Each row is a point on a landscape with many valleys, with its height.
A ball rolls from a point to the lowest of its 2 nearest points, and stops where none of them is lower. Distance is the straight distance between rows; heights are no part of it.
z_11: [  1   1  24  -8   9  22  -3   1  11   2 -10 -18   6  17   8  -5  -7  11
   3 -19   9  -6 -13   4  12  -6  -4   8   9 -16]  height 569
z_692: [ 19  10  13  -4  22  32  -3 -20  -6 -18  -4   2  -9   1  -3  -8   8  -6
  -1  11  -6 -29   0   7   3  -1  10 -11  11  -5]  height 162
z_39: [  5  -9  -8  -6   3   7 -15 -21 -12  14   0   6   8   2   2  15  -2 -11
  16   1  -4  -3  15   8  -7   0 -10   3  -2  -9]  height 187
z_710: [ 11  12   0  20  30  16  -7   2 -19   3   8  16 -11   2   3 -17  -7  10
  23   1 -17   7  11  -4  -2  15  12 -12   5  -6]  height 257
z_196: [ -2  -1   6  25   1   2   3   3  -7   4   0   5  27   1   6  -1  21   2
 -12   5  -7  -9  12 -15   3   0  15  -7  21 -19]  height 383
z_267: [  8 -10 -16   9   2 -16 -10 -23  -5   3  -9  -2  -6  -9 -11  25  -1  -7
  10 -13   2  15 -15   9 -16   7   4   5   2  -8]  height 271
z_585: [-31   4  -2  -4  -4  -2  -8   2   7  19  -6  -9  -5  19   4   3   5 -19
 -18 -27  -1  10 -10  20   1   9   2  -4  -4  11]  height 515
z_527: [  5  -8 -11   4  11 -15   3  -3   9  -5  10 -10   1 -25  -8  10   5 -14
   9  -9  -5  11   2  -7 -10  -4  11   0  -8   9]  height 273
z_211: [ -4 -10  11  15  -9  -9   4 -10   4  22   5  -1 -11   5  19  15   4   3
   6  -9  12  28 -11  19   7  10   5  -2  17   4]  height 502
z_275: [ -6  -7  10  -5 -21 -11   4   2  14  12 -17 -22  -9  19  -4  16 -12  -5
 -10 -26  12  10 -13  11   6   3 -11  13  -9   5]  height 578
z_57: [-27 -12 -12 -13  15   8 -23  -6  -4  17  11   3  -2   2   2  -2  12 -18
   5 -12  -1   9  -2  11  -2  11  -2  -9 -13   3]  height 167
z_917: [ -1  -3  -8 -11   0  -5  -6  25   7  15   7   3  10  13   2   1 -36  16
   3   5   3  10  12  -9 -20  -7  -9   7 -13   0]  height 626
z_13: [-11   1 -10  16   3 -20   9  10   6  -3  -8  14  -6   5   3  -7  -5  10
  -8   0   5  10 -10   3 -12  -4  -1   1   3   0]  height 656
z_325: [ -6   6   6   4  -9  -7  24  10  -5   7   7  17  -9   1  16 -12  -5 -21
   8  -7 -27  13  19  -4  -1   5  -7  11 -11  10]  height 302
z_467: [ 19  -6   9  -3  26  25 -16 -25 -11   6   3   9 -11   2  -5  -6   5  -5
   4   8  -2 -19   9   7   1   4   5 -11   9  -8]  height 200
z_639: [  9   6  -8  -4   5  -4   4  18   9  -6   4  -4  13  -1  -2  -4 -21  22
   7   8   3  -1  11 -18  -8 -12   0   7   3  -5]  height 609
z_756: [ 23  -3  32   8 -13  16   2  -5  -1   9   2  -1   2   0   2   6   9  -7
 -17   3  -7 -23   8   1  19   1   8 -10   3  -3]  height 212
z_416: [ 13 -14  11 -16 -42 -16   4   6   5   2  -3  -7  -8   2  -6   6  -5   8
  -6  16  13   8 -12  -3  13  -3 -23   5 -10  12]  height 297
z_721: [ -7 -18  -9  -2  -9 -15 -11 -13  -2   2   4  -7 -11  -9 -11  15   5   4
  20  -4   8  25 -22  11  -1  12  -8   0  -6   3]  height 310
z_932: [ 20 -11   3 -11 -38 -19  -2  14   5  10   4 -10   3   3 -16  21 -12   5
  -3   7   2   8 -11  -6   2  -6 -17   5 -15   4]  height 252
z_463: [ -9 -10   7  25  -9  -8   9  13   2   3   6  -1  14 -10  15  -5  32  -3
 -16  -1  -2   0  12 -17  13  -2  14  -8   3 -10]  height 417
z_125: [ -7   4  18   2  -7  -5  25  19  18 -14  10   0 -15   5  17 -21  -7  14
  -1  11   7  -1   3   3   7   6   4   5  10  14]  height 299
z_44: [ -5 -18 -14 -14   3  -6  -8   2   8   1  -7   3 -14  -6 -16 -18   9  10
  -9   4  12   9 -20 -16   7  -2 -20   4 -30   4]  height 238
z_602: [-26  12  -7  -6 -27 -12   6  13  -4 -12   2   2  -4   2  -3   0   8   0
  -5   4  -6  10 -11  11   5   9 -10  -1   4   9]  height 426
z_323: [ -6 -14  10   9  -7 -11   9   1  17  -5   6 -16  -7   1  16  -2  22  -2
   5  13  23  12 -17  -4  12  10  11   0  19   4]  height 504
z_537: [-14 -11  -9  -4 -15 -26 -11  17   9  12 -10 -28   8   2 -19   2  17   0
 -20 -16  11   5 -28  -6   8   1  -8  -2 -13   4]  height 675
z_46: [-21   5 -15   0 -18  -1   1 -15 -21   0 -18  24  -1  -6  -2 -11   7   2
   5 -12  -3   7   0   7   6  -1 -25   1 -18 -10]  height 710
z_420: [ -5  -5 -19   9   0 -13 -10  13   1   7   3  15   3   6   0   0 -15  19
   4   2   1  17   0  -2 -13   2 -11  -1  -3  -7]  height 643
z_670: [-26  15   5   0   8   3   0  -3   3   5 -12  -2  -6  12   7   1  -4 -17
  -5 -28  -5   3  -7  26  -7   9  12  -2   6   4]  height 485
z_84: [  1  -5  -9 -12   2   4 -17  -4 -13  13 -10   6   9   0 -12  -2   0   8
 -22  -8   3 -13  -1   2   2 -11 -17  -7 -19 -12]  height 267
z_838: [ 17  -7  11  -2 -30 -18   7   5   1   6   7  10 -15  11  -4  13  -7 -16
   2  30   5   7   2  -6   3   9  -9  12   5  17]  height 371
z_519: [ 14  -4  -6 -13   9   4   8  -7  20 -15   0 -10   0 -19   0  -3  -3 -17
   1   0  -2 -17   8 -15  -1 -14   3   6 -15   9]  height 486
z_352: [  6  -1  -1   7  10   1   3 -14   1  -8   4  -9  -9 -20   1   0  10  -4
  19 -15  -5  12  -6   2   0   5   8   0  -3   7]  height 298
z_152: [ 11  -3   8  -6  -1   6   8   2  16  -5   3 -20  12 -14   5  -4  -2  -8
 -11 -10  -6 -23   9 -14  11 -16  10   5 -13   5]  height 508
z_484: [ -7  13  13  25  -5   8   3   8  -6 -15   0  -2   8   0  11 -13  20  30
  -7  -5  -9  -7  -9   5  18  -3  15 -21  18 -13]  height 300
z_407: [ 23   2 -11 -17  10   4   3 -18   7 -13   0   3 -13 -19 -10  -2 -18  -8
  13   2  -2 -15  13   4 -10 -12  -4   9 -13  10]  height 467
z_928: [ 11  -4  -9   5  12   7   1 -13 -10   2  -3  13  -4  -9   4  -5  -7  -4
  23   2  -5   9   7 -19  -2  -3 -12  13 -16 -13]  height 431
z_601: [ -4  -4   5  -2 -15  -6   2  16  -1  -2   9  13  -7   7  -7  -5  16   1
 -21  40   9  -4   4  -3   8   7   0 -16   4  11]  height 13
z_474: [ -6  19   3 -19   3  19  -4 -20  -5 -14  -7  -5   1  14  -4   5  -3   1
  -1   3  12 -20  -4  11  -3   4   5   3  15   1]  height 438
z_381: [-11  -9   0  -3  12  11  -2  -9   0  -1   8   8 -14   6   7 -12  14   3
   0  18  13   9  -3  10   9   9   5  -3   7   9]  height 489
z_195: [ -7   5 -25   0   2 -12   1  -7 -11   8 -14  11   9   5  -4  19 -10 -14
   7 -13  -5   7   1  -7 -14   1  -7  19  -8 -14]  height 800
z_999: [-18 -19 -10  -5   2   7 -24   3  -9  27  18   4   3   1   0   3  11 -18
  -7   5   1   8   9   6   2  10 -13 -19 -20   6]  height 221
z_278: [  9   7   0  -3  17   5  -7  -2 -10   2   0   3   9   1 -14   3  -7   1
  -1  -9  -9  -8   1   3  -4  -8  -3  -8  -7  -8]  height 227
z_892: [ 23   4  -4  -1  11   5   7 -20 -12  -8  -5   9 -15 -20   1  -5 -21   2
  28  -9 -13   2  11  -2  -7  -5 -12  15 -14  -1]  height 449
z_661: [ 12 -14   3  -1   0 -13  -1  -3  18  -3 -10 -26   4 -12  -9  10   3   1
 -12 -13  19  -4 -15 -12   6 -16   2   4 -10  -6]  height 728
z_671: [ -3  16  -4 -26  16  19 -12 -12   0 -11  -6   4 -14  24  -4  -1 -11 -12
   7  15   6 -13  -4  12  -8   4   1   7  17  -2]  height 410
z_250: [ 11  11  -3 -14   8  11  -8  -7   1  -7  -4  14 -16  23 -13   2 -15 -12
   6  28  10 -10   3  -2  -8  -1  -5  12  18  -4]  height 386
z_28: [ 17   0   9  11  19  16  -2 -10 -11   4   9   9  -9  -1   1  -1   5   1
   9   4  -9   0   8   1  -2   6  13 -12  13  -7]  height 232
z_58: [ -7  -1   2 -16   1  -6  -8   0   3 -11  13  -9  -6   6 -14   0  20  -7
 -10  28  14  -8 -16   6   7   5  12 -12  16  16]  height 142
z_79: [  0  -4  17   3 -12   4   6  -1   1   9  -2  -4   6   3   7   8   4  -1
 -24   1   4 -20   9  11   7   0   6  -8   7  -1]  height 153
z_6: [-21   0  11 -11   4  12 -10  18   1  -6  14 -23  19  -3   0 -11  11  14
  -7  -1   3 -12  -5  -4  13  -3   5 -11   0  -1]  height 202
z_919: [ 12   8   2  23   0 -16  13   9   0   1 -16   5   9   6   4  17 -20   6
  -1 -22  -7  -2   1  -4 -12  -8   2  11  11 -10]  height 781
z_31: [ -9  -4   7  -6  -9   1  -1  -4  -5   1  14   4  -7  -6   8   1   5   1
   4  15   4   7   7  19   3  13   1 -11   0  17]  height 466
z_12: [  2   9 -17  10   7 -16  -2  -1  -1   5 -17   9   6   8  -3  15 -22   7
   3 -20  -3   7   1  -1 -23  -5   1  16   2 -14]  height 790
z_767: [  0  16  -6   4  29  22  -4 -14 -16  -4  -9   9   6  15  -1  -3  21 -10
   2   0  -6 -14  -4  -7  -7   7  10  -2  22 -19]  height 73
z_191: [  8   2  -9  -9   0  -4  -7  -7  -8   0   2  17 -20  18 -10   8 -18  -4
  20  27   2   9  -8   7  -3  10  -8  11   9   6]  height 359
z_322: [ 11  -1  12  21   7   8   2 -10 -10  12 -16  15   3   4   0  -4   5   7
 -25 -20  -1 -10   2  15   7  -5  -1  -8 -12 -11]  height 102
z_368: [ 12  -6  13   3   6   2   7 -13  19  -4 -13 -17  -2  -8   5   5 -11  10
 -10 -23  12  -4  -3   3   0 -14   9  11  -2  -5]  height 751
z_462: [  0   6   4  13 -12   9   2  -3 -19  -1  -2  14  15  -4   7   4  15   4
  -4  11 -10  -8  21   3   0  -1   4 -12  19 -17]  height 408
z_782: [-26  -8   0 -17 -21 -12  -7  17   9   7  -9 -31  15  -1  -5  -5  16   7
 -18  -3  23   2 -15  -5  11  -1 -13   0 -12   4]  height 640
z_214: [  3  -6 -18   5  25 -16   1   0   6  -2  14  16 -12   0 -11   3 -11 -12
  15  11 -10  18   0  -7 -22   9  11   6  -4   4]  height 311
z_465: [ -6   4 -22   1  13  11  -2 -24 -11  -7  -8   2  17 -15   2   5  13   1
   9   0   1  -5  15  -3 -15  -5   8   1   9 -14]  height 66
z_904: [ 15  -8   7  -4  -1   5  -6   4 -11  10  -3  17 -20  10 -15 -11   2   4
 -14   1  -3   1 -16   5  11   5 -20  -3 -26  -1]  height 108
z_512: [ -5   2 -39  -5  17   0 -11 -15 -12  11  -5  14   7  -3  -2  10 -14 -13
  15 -17  -9   3   9  -1 -18   0 -11  15 -20  -5]  height 809
z_63: [ 18  -5 -10  16  31   8   8  -4  -3   2  -3  14   3  -9   8 -18  -1   0
   4  -6  -8  -1  17 -27  -8  -7   1  13 -15  -9]  height 407
z_620: [  2 -10 -27 -16  14  -1  -4 -16  12   2 -16  -8   0  -6  -4  10  -8 -17
   6 -15   9   1  -1 -16  -6 -14  -9  25 -20   0]  height 674
z_632: [ -2   6   9  12 -15  -6  16 -11  -5  -1 -13   3   1  -3   6   6  19   0
 -18  -6   7  -3  -2  15   3   3  12  -9  17   0]  height 206
z_935: [  3   5  -9   9  13  -1   2  -9  -4  -9 -15  19  -9   2   1   2  -7  18
   3   3   8   6  -8  -1  -6  -3   2   7  10 -11]  height 669
z_223: [  6  -1   4  12   8   9  -5  -3 -14   9 -12  22 -13   7  -6 -11   0  10
  -9 -18  -7  -1  -8  10   8   1 -15  -9 -21 -11]  height 43
z_824: [ -5  -7   2   3  -5  -3  -4 -14  -5  -3  -2  -8 -10 -17  -1   1   3   9
  18 -20   2  19 -15  15  10   2  -9   0  -7   6]  height 327
z_334: [ -2 -10 -16  11   5 -15   3  14  11   9   2   3   9 -10   4  -3  -1  -3
 -23  -7  -6   3  16 -15 -12  -3   4  -7 -28   7]  height 759
z_857: [ -5  -6   5 -10 -32  -5   4   5  -3   6  -1   1 -11  10  -7  -5   7   4
  -4  13   7  14 -17   0  19   4 -24  10 -10   9]  height 345
z_555: [ -9  12 -12 -10  -8   9  -4  10 -13  -7   2  21   6   5  -2  -4 -10   8
  -2  28  -3 -10  26  10  -9   4  -2 -12   7   1]  height 98
z_374: [  1 -14 -10 -10  -8 -21 -10   0  17   3 -14 -33   5 -14 -22   3   8   4
 -22 -14  21   2 -23  -4   5 -13  -3  -6 -25   1]  height 704
z_541: [ -5   5  -4 -18  15  10 -10   0  -6  -9  18  -5   0   1  -3   1  -8 -15
  25   7 -10   5   8   0  -3   4   2   0   4   8]  height 172
z_925: [ -6   3  13  -4 -11   2  -6 -18  -7   9   5   6 -11  14  12  15  -6  11
  12  -1  12  21 -14  33   7  20  -6  -2  22   2]  height 471
z_650: [ -9  -3 -25   4  -1   6   1 -29 -12  -4 -13   8  10 -25   5  -1  17  -8
   8 -13   0  -2  16  -4  -7  -9  -6   7 -14  -6]  height 103
z_743: [ 11   5  -3  14  23 -11   7  19   2  -9  15   8 -15  -1 -11   0 -12   0
   7  12 -12  10  -1  -2 -12   9  19  -4   6   9]  height 292
z_348: [-15  -1  -7  -7  23  16 -16  10  -6  17   9  -8  18  15  10   0 -15  -1
  22 -24  -8  19   3  -2  -1   1  -9  14   0 -17]  height 14
z_184: [ -5  21   2  25   2   6   9   4 -11 -16 -12  10  19   9   8  -2  22   9
  -8   9  -6 -17  -4 -15   1  -1  15  -4  34 -22]  height 352
z_277: [  0  -4   4  -9  -9 -13  -4  16  18  14  -7 -22  13  10  -2  17 -16   1
 -11 -24  13  -2 -13  -2  -9 -11  -4  10 -13  -1]  height 620
z_583: [ 14 -22 -10 -10  -4  -9 -13   9   2  13   3  12 -14   2 -20 -11   2  -4
 -12  13   3   6 -16 -12   6  -6 -19   0 -31   3]  height 180
z_19: [ -1  13   3   8 -13   3  -2  -8 -22  13  -2  11   8   1   0  15   2   2
   3   1 -11   2  10  17  -6  10   2 -13  20  -8]  height 424
z_977: [ -4  12  -5 -11  16  -5   5  17  17 -13   2 -31  26 -10  -7   1  -7   4
  -5 -23  -4 -22  -5 -14  -3 -21   8  11  -5   4]  height 557
z_712: [  3 -17  -6   2  -4  -9  14 -16  11  -5  -6  -1 -16 -12   6  -8  24  -6
  -8  29  28   2  -6 -19  13   2   7   5   7   8]  height 546
z_144: [-15 -23   4  -3  -1   0   3  12  19  -5  12 -29   4  -8  15 -10  19  -1
  -3  13  25   1  -8 -16  13   1  10  -1   5   8]  height 543
z_703: [ 26  10  14  -4   6  18  -5 -25 -10 -15   3   8 -14   2  -7   5  -5  15
   5  12  -2 -16  -1  21   2   6   8 -14  26   2]  height 199
z_155: [ 18  16  -2  -7  13   9  -7   9 -10   9   6   6   5  17  -8   8 -32  -4
  21   0 -12  -3  11  -6  -8  -1  -2  13   5  -7]  height 161
z_317: [ -1   9  15  17 -15 -11  31   5   3  -3  -3  13 -10   0  19   2   5 -24
  -4  -4 -12   2  15  -3  -5   5   7   7   6  11]  height 275
z_102: [-16  -8   5   5  -4 -14  -2  11   9  11   5  -8  -7  12   7  -4  15  -6
 -16 -16   7  16 -16  11   7   9   6  -5  -3  12]  height 552
z_521: [-13  11  -1   5  14  -9   2  10   9 -11   6 -10  -4  -3  -6  -3   0 -15
  -1 -17 -14   3 -12  17  -5  11  14 -11   0  13]  height 460
z_382: [ -2   5  -8 -21  -6   4   2  -3   2   3  11   2   1  -7  -2   6 -17 -12
  13  11 -12  -5  25   5 -12   1  -1   1  -6  13]  height 201
z_880: [-20  13  -3   0 -14 -17   5  14   0 -14   8   0  -6 -11  -9  -1   2   4
  -5  -9  -9   6 -11  13  -2   1   3 -14  -3  22]  height 442
z_536: [ 13  22   7  -1  31  33  -6 -19 -14 -19   1   0  -8  12   0  -9  12  -1
  12   3 -11 -12 -14  -3   0  13  14  -8  23 -11]  height 120
z_677: [-16  20  -3   9   8   0  -2  11 -13  -8   8  18   2   1   4 -11  10  -5
   6  -5 -25   7   5  -2   2   7   0  -7  -3  -4]  height 730
z_194: [  0   6   6   2  -8 -11  16  21   6   5  12  17 -14  14   9 -13 -18 -16
   4  16 -17  14   8 -11  -5   9  -8  15  -6  12]  height 323
z_32: [ -2  13  12 -18  -4  27  -5 -10  -1 -18  -5 -13   9  15   1  -5   5  10
   2  10   8 -22 -11  -2   9  -5   2   6  25 -12]  height 470
z_327: [  1   9  16  -7 -22   6   3   0   0  -7  -2 -22  15 -11  -4  11   7   6
 -17  -7  -3 -22   7  11   9  -9   6 -13   2   1]  height 94
z_153: [ -8  -6 -13  10  12 -10   7  18  13   0  15   5   5 -15   8  -8   7  -6
  -8   6  -8   2  20 -10 -16   1  15 -10 -12   9]  height 749
z_486: [ -1   9  13 -12  13  10  -1  17  11  -8  20 -10  -3  10   1 -10 -14   1
  21  11  -5  -2   4  -5   5   1   8   8   9   3]  height 207
z_889: [ 17  15  16  -1  -9  17   5 -23 -11 -13  -9  -2   1   6   1  10   7  15
  11  10   4  -8  -9  17   0   3   7  -6  37  -5]  height 220
z_554: [-14   3   5  -8 -19   5  -8 -13 -19   4   3  10  -5   7   4  13   3   4
   9  13   2   5   3  27   4  19  -5 -11  18   9]  height 445
z_5: [ -5 -15 -19 -15  -1  -9  -6  -4  20   6 -12 -15   9  -3  -2  14 -21   2
   0 -22  10   7  -6 -11 -12 -12 -12  21 -24   0]  height 652
z_528: [ -1  -6   9 -11   3  -1  -9  -9  18   7   8 -18  -6   9  -6  11   6 -14
 -15  16  17  -9  -1  21  -1  12  17 -11  14  20]  height 203
z_468: [-16  15 -11   8  -2   5  -3  -2 -20  -1  -4  19  -3  -1   3  -5  -5   4
  15  -9 -13  13   1   9  -2   6 -16  -3  -3  -8]  height 721
z_370: [ 28  -2  31   2  -8   6   2   4   0   9   4 -10  -4   8  -5   9  -4 -11
   0   4  -9 -16   0  -2  13  -1  -2  -1   2  -5]  height 262
z_676: [ 12  -8  10  11 -17 -17   3  13   3   7  12 -11  -1  -8 -13  18   1  -9
 -16   4  -4  -2  -1   5  -2   2   7 -14  -6  11]  height 173
z_163: [  2  -6 -17  -8  11   1   3 -17   6 -12 -17   2  -7  -3  -9   1  -6   1
   1  -1  10  -4  -6 -11  -9 -10  -4  17  -7  -7]  height 686
z_165: [  2   4   7   8  -1  -7   7  -6  -7  -6   2   8 -21 -10 -10  -2  13  -6
 -19  -8  -3  -2 -11  23   8  10   5 -15 -11  18]  height 93
z_470: [ 20   0  -8  -9   3   4 -10  -9  -9  12   0   9   4   8  -4  14 -16 -17
  17  20  -5  -3  19 -15 -12  -5  -4  14  11  -9]  height 195
z_754: [  5  -6 -19 -10   2   5 -12 -38 -10  13 -15   3   2 -20  -4  10   8 -26
   7  -6   2 -13  16   0  -3 -11 -12   4 -10  -7]  height 143
z_132: [  2  20  -7  -1   4  10   7  -8 -14 -19  -3  24   1  -1   5  -1  -9   6
  10  21  -6  -9  22   6 -11   2   6  -8   9   1]  height 121
z_458: [ -2  -1  -2  -1   0 -11  15  12  28 -12  -3 -31  18 -20   8  -7   0  -2
 -15 -22   5 -22   3 -15   4 -17  15  12 -12   7]  height 534
z_513: [  9   3  -9  11  30   6   8 -11   7  -5  -4  15  -8 -17  10 -17 -10   3
  -2  -4  -4  -7  18 -10 -11  -8  14   1  -7   2]  height 387
z_548: [-13   8  -6 -12  11   0  -4  23  16 -16   9 -27  29  -7  -2  -4 -10  19
   9  -1   6 -12 -11 -18   1 -17   2   5   5   0]  height 577
z_56: [  9   5   8  -2 -18 -10   5   1  -8  -3   0   3  -7 -11 -21   4  15 -13
 -20   6  -8  -7  -7   8  11   0  -3 -13  -7  11]  height 132
z_659: [  2 -16  13  17 -12  -9  10   3  12  11   4 -14  -1  -3  17  -2  24 -10
  -5   6   8  10   0 -20  19   4   7  -2  10  -6]  height 461
z_236: [  2  16   3  -6  15  18 -15   8 -14  18  12   3  15  17   3   6 -22   0
  25   3 -13   2  16   3  -7   8   0  -3  11  -7]  height 130
z_246: [ -4   6  10  23  -7  -8  23  -4   2  -1  -3   3   3   1  21   7  11 -10
 -12 -10  -6  -3  13   5  -5   3  26  -3  25   2]  height 243
z_813: [ 13  -5 -12  12  -2 -14  -2 -12 -12   2  -7  -3   6 -15 -12  26   7 -15
   1  -3  -3   7   2  -1 -13  -2   3  -1   1  -4]  height 246
z_202: [  5  -5   5  11 -15  -4   6   7  -2   1   4   3   2 -14  -2 -11  -2  14
  -2 -12 -11   4   0   0   5  -8 -12  -6 -23   4]  height 685
z_444: [ 18  10   5   1  -8  14   6 -26  -3 -19 -14  -5   0  -6   1   5  -1   9
   4   4   3 -10   3   1   4 -11   4   2  19 -11]  height 185
z_328: [ -8   9   1   3  15  15 -17  11  -8  16   8   1  13  16  15   1  -8   8
  23 -12  -3  16   7  -1  -4   9   5  -4  22 -12]  height 87
z_60: [  6   2   2   8  26  12  13  -1   6 -13  -9  19 -14  -1   6 -19  -4  15
 -11  -3   0 -12   7  -2  -6  -3   5   1 -10  -3]  height 367
z_787: [ -3   4   3   0 -19  -3   7  19  -4   5   7  20  -2   2   5 -11  -6  11
 -16  27  -1  -3  23   2  -3   3  -6  -7  -7  10]  height 64
z_532: [ -5  -3 -14  15  -3 -13  -7   8   0   6  -7   9   6   4  15  -1 -20  28
  14 -13   3  27   4  15 -12  -2  -4  -1   9  -6]  height 657
z_259: [ 13   6   2  -3 -11  13   7 -28 -11  -5 -14  13  -2  -3   8   6  -4   5
  13  11   4 -11  21  15  -5  -5  -4   2  14  -5]  height 151
z_708: [  8   1  21   7  -2   1  16   7   8  10  11  -9   5  -3  15   6 -13 -15
  -3  -6 -15  -6  24   2  -6   4  17   0   0   8]  height 255
z_522: [ -7  -9   0  -9  -6 -11  -9  12   2  -6   0  -5   0   6 -12  -2  19   7
 -16  22  20  -9  -8  -7   9  -3   1  -5   4   4]  height 81
z_696: [ -7 -16  -3 -11  -5   4 -28  16  -7  30   9   5  17  12  -3   2   6  -4
  -7   4  -2   3   6  -5   8  -2 -15 -11 -19  -9]  height 281
z_966: [ -9  -4 -20 -13   7 -15  10   6  21 -18   8  -9  -1 -15  -4  -9 -15  -1
  14   8   1   5   4 -21 -17  -4  -2  16 -10   9]  height 312
z_545: [ 24 -13  16 -12 -13   1  -1  -1   3   2   6  -4  -2  -2  -6   4   0  -8
   3  18   4  -3   5  -2   9  -9  -8   0  -1   0]  height 307
z_720: [ 32 -13   5  -7 -25  -5   7  -4   0   5   1   9  -9   3  -5   3  -2 -22
  -2  31   2   0   5 -16   6 -10 -16   6  -3   2]  height 340
z_445: [ -1  26   9  26   6   5   6   7 -12 -20  -3   0   8   8  10  -5  15  16
   2 -11 -15  -2 -14  -5   5   1  17 -11  27 -17]  height 326
z_367: [ 10  18  11   9  10  25   0  -3 -18   3  -5   4  15   2  -2   2 -10   5
   2 -21 -20 -15   8   8   0  -3  -2  -3  10 -14]  height 196
z_730: [ 13  -3  -2  -3  13  -8   2   0   1   1   4   9 -17  11  -8  12 -18 -14
  19   5  -4  13 -10  -1 -11   9  -4  14  -2   2]  height 335
z_978: [ -3  -2 -22  -7  11 -16   3   3  16 -19  14  -9   1 -31 -14  -4   0  -4
  12  -1  -7   5  -2 -15 -11  -2   0   1 -16  18]  height 293
z_263: [  4   7  11  -3 -20   5  11   2   3   3   9  -2   4 -12   7   8  -3 -19
  -6   2 -15 -13  29   6  -3  -2   6  -8  -7   8]  height 229
z_166: [ -8  -9   7   4 -22 -18   6  -2   9  17  -3 -12  -9  12  13  11   3  -3
  -1  -7  13  26 -13   5   1   5  -5  10   7   6]  height 532
z_178: [-15   8  -7   4  10  -4   0  20   0   6  15   2  10  -3   6  -5   1 -11
   9  -2 -17   6  11 -14  -2   2   6  -6  -5   2]  height 739
z_766: [-18   4   2   2 -37 -15  13  22   7   3   2  -4   0   0  -3 -18   7   6
  -4  -7  -5  19 -13   0  14   1 -19   4 -12  10]  height 394
z_308: [ 12  11  -5  19  29   0  -1  10 -12 -14  11  18  -9  -5  -3 -16  -3  20
  18  10 -14   9  -3  -7  -2   7  14 -12   9   0]  height 274
z_270: [-16 -21   9 -15 -20  -3  -2   9  25   5  -5 -41   0  -4  10  -6  12   6
 -12   7  35   1  -8  -3  17   1   1  -4   3  10]  height 588
z_18: [ -3  -1   1  -5 -11  -7   4  23  10 -15   6 -19  15  -6   3  -6  -7  20
   9   5   7   0  -3 -11   1 -14  -3  10   3  -3]  height 595
z_356: [  0 -15  -1   1   2   5  10 -15  -6  -5  -4  21 -23  -6   5 -23  22  -3
  -8  29  14  -1   3  -4  14  -4  -3  -1  -3   6]  height 517
z_66: [ -2   2 -14  11  23   7  -4 -19 -12   6  -6   8   9   3   0   4  11 -16
  -2  -3  -3  -7   8 -14  -9   1  11   7  11 -14]  height 24
z_282: [  4  -2   7   5 -16 -23  18  15  11   7   7  16 -15  13   6  -6  -8  -5
  -1  19   6  20  -7 -11  -4   9 -10  16  -2  14]  height 347
z_224: [ -1  10  13  19  15  19  -1  -4  -9   8 -14   8   6   5  15  -5  -5   6
 -11 -29 -16  -9   1  11   4   4   8  -3   3 -16]  height 159
z_725: [  0   1  23  -8   3  35  -6 -10   3  -2 -18 -13   8  21   9  -6   2  12
  -2   2  17 -19  -5  -4  14   1   4   5  23 -23]  height 514
z_365: [ -5  -5  -2  12  -8  -9   4  11   5  -1  -8   0   6  -8   9  -7 -19  31
  -1 -23  -4  11   0   8  -6 -15  -7  -1  -9  -6]  height 671
z_540: [ -9   5   9   6  10  -1  19  18  18 -13  -1   7  -6   5  17 -30  -4   4
 -17   4   3 -15   6  -7   1   2   9   3  -7   6]  height 333
z_498: [  9   3  15  17   3  -6   8  -5   7  -2 -19 -12   9  -1   4  14 -12   8
  -5 -30  -1  -5 -10  14  -9  -7  10   2   7  -9]  height 768
z_551: [-17 -18 -21 -13  17   3 -16  -2   4 -10  -2  -5  -5  -1 -15 -11  11  11
   6   4  17   9 -20  -9   0   2 -11   2 -11  -1]  height 295
z_261: [ -2  -3  -3   3  -7 -12   5   7   7   5  -9   7  -4  -2  -3  -3  -6  -1
 -14  -8   2   5  -3   0  -6  -4  -5   6 -18   6]  height 670
z_956: [-10   4  -5   4 -16   2   1   6 -17  -8  -8  14   6 -14   0 -11   1  20
  -8  -8  -8  -3   6   8  10  -9 -17  -3 -19  -3]  height 697
z_673: [-22  -8 -12  -9   9   9 -24   0  -7  15   9 -13  13  12  -3   9   4 -11
  19  -9  -1  20  -6   0   1  10  -6   3  -4  -7]  height 99
z_414: [-11  -2  16 -14  -3   8   8  21  18  -5   9 -17  -5  18  11 -10 -10  -2
   4  16  11  -6   3  -4   6   3   5  11   6   8]  height 251
z_546: [  8  -3   6   3 -18 -20   1  10   0   0   9 -11   4  -1  -8  20  -8  -4
   3  -2  -6  11 -10  -2   0   2  -1   3   3   3]  height 208
z_560: [ -4   4  12   5  -1  10 -11  19  -2 -11  13 -10   7  -1  -2 -12  18  24
 -11  -1  -6 -16 -13  12  16   1  11 -29   5   1]  height 258
z_905: [  0  -5 -14 -24  -9   6 -28  13 -17  16   6  10  14   5 -19  -5   2   0
 -16   4  -7 -13  -3  -3   7  -9 -24  -3 -22  -3]  height 306
z_731: [  1 -15   6   6  -2  -9  11 -13   5 -10   9   4 -19 -11  11  -7  24  10
   6  25  27  15 -17 -11  15   8   3  -2  15  14]  height 537
z_819: [ -7   3   8 -19  -7  12 -11   4   3 -12  11 -31  17 -11 -13   5   3   8
  -4  -4   5 -14  -5   6   5  -7   2 -10   4   4]  height 148

For each start below, name the point where the ball stops.
z_102 -> z_165
z_407 -> z_541
z_857 -> z_165
z_32 -> z_66
z_184 -> z_327
z_905 -> z_223
z_153 -> z_420
z_889 -> z_601
z_743 -> z_66
z_917 -> z_541
z_620 -> z_554

Call two points neighbours if one is among the 2 nearest of the other. Go from one point of each pair to the other, from neighbour to neighbour, staying as low as possible. Name the highest point that can't be avoided.
z_66, z_348 -> z_470
z_223, z_348 -> z_905
z_165, z_541 -> z_102
z_327, z_541 -> z_317
z_66, z_601 -> z_889
